Points on a hilly landscape, in no order, each with its height.
A ball rolls from a point to the lowest of its 2 nearest points, and stops where none of them is lower. Distance is the straight distance between rows; heights are no part of it.
toguv height 43.8: [108 136 124 107 123 117 148 118 110  72 124  54 187 181 122 150  62 105
 123  81  81 151 139 114]
fiti height 60.8: [163  34 181 114 154 133 115 169  82 131 118 128 156  96 188 147 140 116
  95 140 121 138 101 134]
livub height 27.3: [101  71 155 129 124 145 114 117 132 177 167 180 146 137 141 115 182 158
  94  84 103 138 160 105]
lod height 52.8: [106 135 148 137 168 134 102 204 126 204 137 134 103  99 170 176 151 147
 174 158 167 129 106 125]
kifi height 77.7: [124 125 191 145  97  96  90 169 130 176 160 176 113 106 154  99 129 149
 110  53  97 117 106 145]
sela height 33.9: [139 147 108 128 142 105 132 101  71 112  78 129 148 109 128 150  81 110
 110 149 134 148 109 163]
dif height 19.3: [166 183 126 143 126 161 115 141 165 129 139 144  80 118 127 100 138 118
 171 147 139 121 129 143]
zemig height 33.3: [167  74 124 147 131 113 111  50 116  95 128 160 123 136  46 108  87 131
 116  90 171 135 157 116]
Poba height 40.4: [107 128 135 152 112  96 115 108 114 128 118 130 144 123 156 133 142 145
  79 131 107  88  86 160]
fuba height 68.5: [114 158  86  76 138 124 139 144 112 125 119 114 133 140 123 148 104 120
 187 146 127 178 135  97]
tivos height 40.1: [134 154 117 122 119 125 105  77 134 145 138 108 106 126 158  99 101 145
 160 125 121 158  95 111]
lam height 24.6: [ 93 169 133 156 183 135 130 121  94 209 117 175 111  97 130 126 110 148
 122 127 138 145 143 172]
Sato height 18.5: [119  66 104 119 122 177 148 106 157  80 170 143 128 148  82 155 115 121
  79 124 148  98 179 116]
fep height 45.2: [130 149 124 129 130 147 133  43 107 158 106  98 129 127 152  95  66 138
 114 117 102 175 112 134]
repil height 33.5: [104 167  88  92 110 170 170 154 162 183  89  75  92 148 123  97 150 149
 203 172 138 151 132  82]
dekom height 29.0: [104 120 103 114 109 162 159 133 187  67 171 116 124 182  62 127 106 109
  97 124 133  93 190 113]
vutut height 52.6: [104 173 105 130 173 137 122 186 122 151 145 134 123 110 138 182 140 116
 165 148 147 124 134 138]
sulid height 75.7: [128 102 109 125 128  79  94 168 146  71 169 130 159 159 127 172 175 106
 155 105 116  88 127  98]
nafi height 58.9: [148 130 138 136 140 110 133  99 135  71 141 132 129 116 132 160  95 117
  99  78 148  86 118 175]
Zul height 36.4: [ 91 102 120 123 119 109 102 126 126 168 157 146 158 154 139 127 204 149
 123 119  91 135 142  86]
degu height 39.4: [105 174 116 182 109  88 122  91 175 101 150 138 116 121 115  74 142 138
 127 119  85  44  98 145]
vode height 20.3: [149  78 133 134 122 135 123  96 115 120 121 185 107 112 124 114 144 140
 109 141 172 133 122 141]
zove height 63.2: [133 107 121 118 119 124 120 104 101 149 112 141 136 142  85  87 171 124
 124 145 125 201 175  83]
labi height 47.2: [144  73 178 151 115 169 132  73 124 116 120 131 152 140 166 110 101 131
  66  88 116 103 115 160]
Rim height 68.8: [179  95 163 121 103 127  96 185 111  76 141  94 124 103 157 139 171 110
 131 149 148 159  96 108]
lal height 73.2: [176 133 185 124  93 108  76 174 115 125 142  66 120 106 182 146 132 128
 125 142 137 155  82 105]
pomu height 71.0: [147 154  88  86 122  98 120 130 132  81 124 111 118 129 147 164  89 114
 198 130 144 127  88 118]
Koz height 53.0: [163 116 165 104 133 157 126 130 101 156 122  68 148 113 170 131 128 115
  98 103 111 185 137 100]
Biz height 51.6: [ 97 166 105  96 184 159 160 163 109 184 134  66 153 115 152 185 125 120
 127 114 121 158 171 112]
tora height 26.8: [138 111  83 101 138  97 165  60 102  94  75 159 133 103 101 156  72 129
 131 141 169 130 107 156]
Mero height 57.3: [135  79 169 121 151 151 130 177  87 156 100  91 178  99 202 171 120 111
  91 171 118 106  90 142]
Repa height 59.1: [148 148 119 133 161 124 143 109 145  98 140 190 103  96  94 153 104 115
 108 102 172  83 154 179]
Siz height 36.1: [ 72 139  94  91 122 154 191 166 149  78 151  93 155 169  97 165 116 111
  97 143 117 109 177 124]
gep height 54.4: [159  86 158 152 117 125 113  93 111  68 142 100 155 144 142 135 107 127
 107  68 133 116 110 144]
Goti height 19.0: [149  90  90  96 127  83 156  73 134  54 105 143 131 130  60 166  69 117
 145 108 177 105 124 132]
Gebu height 52.7: [128 159 108 168 150  56  96  92 123 120 127 166 140 130  70  89 128 114
 144 113  98 122 149 119]
nabim height 24.5: [ 99 134  84  85  91 170 188 127 187 127 114 112 105 181 106  76 140 144
 178 166 119 130 145  87]
lorim height 39.6: [159 162 131 133 150 102 107 147  79 106 115 137 129  98 116 146 115  93
 123 139 144 168 130 145]
tili height 73.1: [156 153  95 103 143  80 116 155 157  68 146 126 127 138 135 182 130  98
 189 109 141  84 107 126]
zoka height 12.8: [ 59 134  77  76 107 159 201 124 158 110 106 136 127 175  73 116  91 155
 145 177 135 127 156 107]
niki height 31.3: [ 88 162 152 154 179 179 153 131  98 210 109 129 143 106 144 137 114 134
  78 119 115 134 160 172]
monom height 31.9: [152 174 117 123 129 158 122 116 125 140 120 123  86 102 141 112 102 130
 164 158 162 162 107 140]
vaba height 41.2: [ 92 159  97 141 119 152 130 129 139 197  95  97  98 118 139 109 145 161
 191 202 151 145  91 111]
let height 47.6: [ 98 133 125 142 143 141 115 158 103 197  96 119 112 106 151 147 155 153
 156 192 166 156  92 129]
Kulu height 64.7: [154  77 143 108 152 130 108 176 105 114 156 139 133 102 163 160 164 122
 134 129 140 158 123 108]
vulek height 49.5: [124 108 131 116 139 187 162  63  97 170  82 110 170 133 149 113  93 118
  83 132 111 158 146 135]
pav height 57.8: [117 100 178 124 164 165 117 164 116 221 142 147  72  96 190 142 116 162
 161 132 167 150 111 144]
Silol height 45.6: [161 182 115 179 131  97 124 129 201 122 135 169  91 117 123 102 152 130
 168 119  81  33  97 139]
Lefi height 53.5: [106 100 116 129 113 185 181  80 105 158  86 118 157 134 108 105 136 134
  58 159 121 151 174 129]
Megil height 54.7: [144 136 128  89 101 130 160 195 131  93 113  80 126 149  80  94 182  92
 125 153 137 173 183  82]
Pepem height 81.9: [149 168 197 137 104 115  82 161 152 160 171 122  94  99 182 119  97 148
 118  84 114 112  93 144]
fesul height 32.9: [ 79 135  90 117  82  80 138 138 143  84 116  99 147 178 104 101 143 127
 146 180  95 121 102 100]
rogam height 84.9: [147 185 164 148 116  99  72 121 173 143 182  95 107 117 167 108  95 148
 150  72  93 110  90 116]
num height 73.6: [137 129 111  93  84 120 138 112 123  56 101  78 128 131 157 157  74 130
 155 133 139 126  59 131]
Sis height 40.3: [ 86 159  88  98 116 133 170 122 141  69 137  90 150 169 112 148  74 118
 125 122 101 125 139 133]
kaman height 48.7: [124 139 107 144 156  51 115  79 119 133 119 184 138 109  95 127 130 133
 116 108 126  97 125 153]
kater height 45.8: [150 113 177 127 106  79 107 169 142 126 136 165 102  92 159 141 170 137
 122 104 147  71  70 164]
zopo height 66.3: [118 116  93  92 123 108 135 122 118 112 119 130 142 163  80 117 123 114
 158 139 119 184 165  80]
Gidi height 58.4: [123  97 141 125 112 172 149 105 113 174 111 121 130 120 127  90 191 145
  80 136 131 170 170 111]
vuva height 56.6: [158 167 137 165 131  93  95 134 143  94 145 121 134 164  58  75 135  96
 161 102  97 145 176 103]
gaki height 29.4: [110  77 110 110 149 170 153 114 127 122 154 135 152 134 136 163 129 127
  94 117 125 136 169 120]
Vebep height 53.6: [ 92 117 141 151 126 156 142 170  96 158  87  84 163 113 173 175 142 131
  86 196 132 104  88 155]
tevu height 36.6: [144  79 165 123 111 114 131 114 139 129 135 182  88 104 164 122 149 154
 118 100 163  84  89 171]
mifom height 48.0: [160 139 125 113  94 114 130 181 158  75 118 108 117 179  84  90 158  89
 175 160 119 154 143  85]
relid height 54.0: [ 86 144 117 115 149 177 154 135 125 188 132  75 139 125 175 177 113 148
 124 133 129 134 124 133]
sute height 67.8: [176 114 182 167 107 125  97 162 147  97 151 198 108  99  92  91 153 123
 113  70 149 109 145 147]
tul height 34.8: [181 169 106 169 108 136 129 147 194  95 123 152  78 147 111  95 154 115
 173 161 104  71 122 135]
nes height 73.5: [139 118 179 172  97  85  78 161 132 135 148 183 138 117 111  87 172 140
 114  64 111 119 120 130]
gelin height 40.5: [126 142 103 130 102  69 132 149 157  65 112 118 136 192  68  79 119 107
 172 160 101 124 121  94]
zubit height 49.4: [110 187 117 112 166 116 126 148  89 180 124  95 148 117 121 144 139 112
 116 122 101 177 172 116]
gok height 57.7: [163  85 178  94 162 175 128 118  98 196 134 114 122 105 191 126 109 131
 115  95 122 192 141 112]
bosum height 61.9: [124  60 178 110 173 174 137 141  85 218 124 154 112 101 192 134 118 148
 121 122 132 158 131 142]
Zode height 46.9: [155 126 147 113  91 136 112  99 122 114 128  50 128 147 144 102 115 132
 141  98 116 190 112  94]
pimaz height 48.3: [107 138  69 124 161 149 139 149 150 162 129 169 118 147 110 155 153 129
 191 170 142 119 155 114]
Tur height 20.5: [102 142 107 155  80 118 132 114 152 106 120 122 120 154  87  62 170 129
 119 187 107 110 131 120]
muz height 53.8: [150 170 125 149 153  79 125 109 144 134 115 203 102  86  99 114 134 126
 142 119 146  82 121 171]
tifev height 27.0: [152  44 103 119 119 116 127  64 135  68 144 138 134 163  56 137  81 138
 144  85 174 116 143  95]
Kat height 45.4: [128 204 145 152 144 119 108 124 103 138 133 118 129 106 123 117 108 112
  96 111 101 153 141 155]
Bofak height 48.1: [ 96 132 123 157 129 134 149 157 112 118 113 135 137 106 143 171 151 134
  82 169 150  71 107 186]
ziso height 34.4: [149  98 116 152 105 129 125  43 135  93 115 157 105 128  91  81 106 142
 117 130 160 131 129 135]
Remom height 78.4: [138 126 122 127 111 104 119 195 140  38 151 113 142 137 108 164 166  90
 121 146 135  98 138 128]
zut height 12.1: [ 92 117 145 142 158 131 117 146 100 205 136 208 135 109 123 123 168 147
 105 122 121 144 161 136]
Baziv height 43.5: [101 113  78 121 134 114 116 113 136 159 136 163 131 151 136 133 167 142
 174 158 121 121 123 101]
Denar height 61.6: [199 159 153 175 130 119  86 138 157  93 138 178 106 125  70  83 137 104
 154  88 125 119 162 126]
Dez height 38.4: [111  90 138 138 140 182 153  82 136 140 151 167 132 130 154 142 107 145
  69  99 129  94 150 167]
Kugop height 57.2: [ 77 119 143 141 152 187 165 157 121 203  99  61 173 123 183 174 140 136
  83 153 118  99 125 141]
fesa height 76.5: [160 134 146 122  98 115 105 126 107 100 112  74 126 115 179 155  92 125
 121 141 135 138  65 132]
noba height 32.0: [ 81 165 115 163 108 108 118  98 141 123 150 116 140 143 117  96 148 142
  96 131  77  99 128 137]

Call two points neighbours if one is among the 2 nearest of the other. Go from one point of each pair to the other, from neighbour to neighbour, staying as low as possible. Name the highest point that can't be avoided.
Tur and dif -> Silol
zoka and zut -> lod
Sato and kaman -> Repa
vode and Goti -> ziso

For each start below, name the point where the ball stops.
zove -> dif
Pepem -> kaman
vutut -> zut
relid -> Goti
lal -> Vebep
bosum -> dif
nafi -> Sato
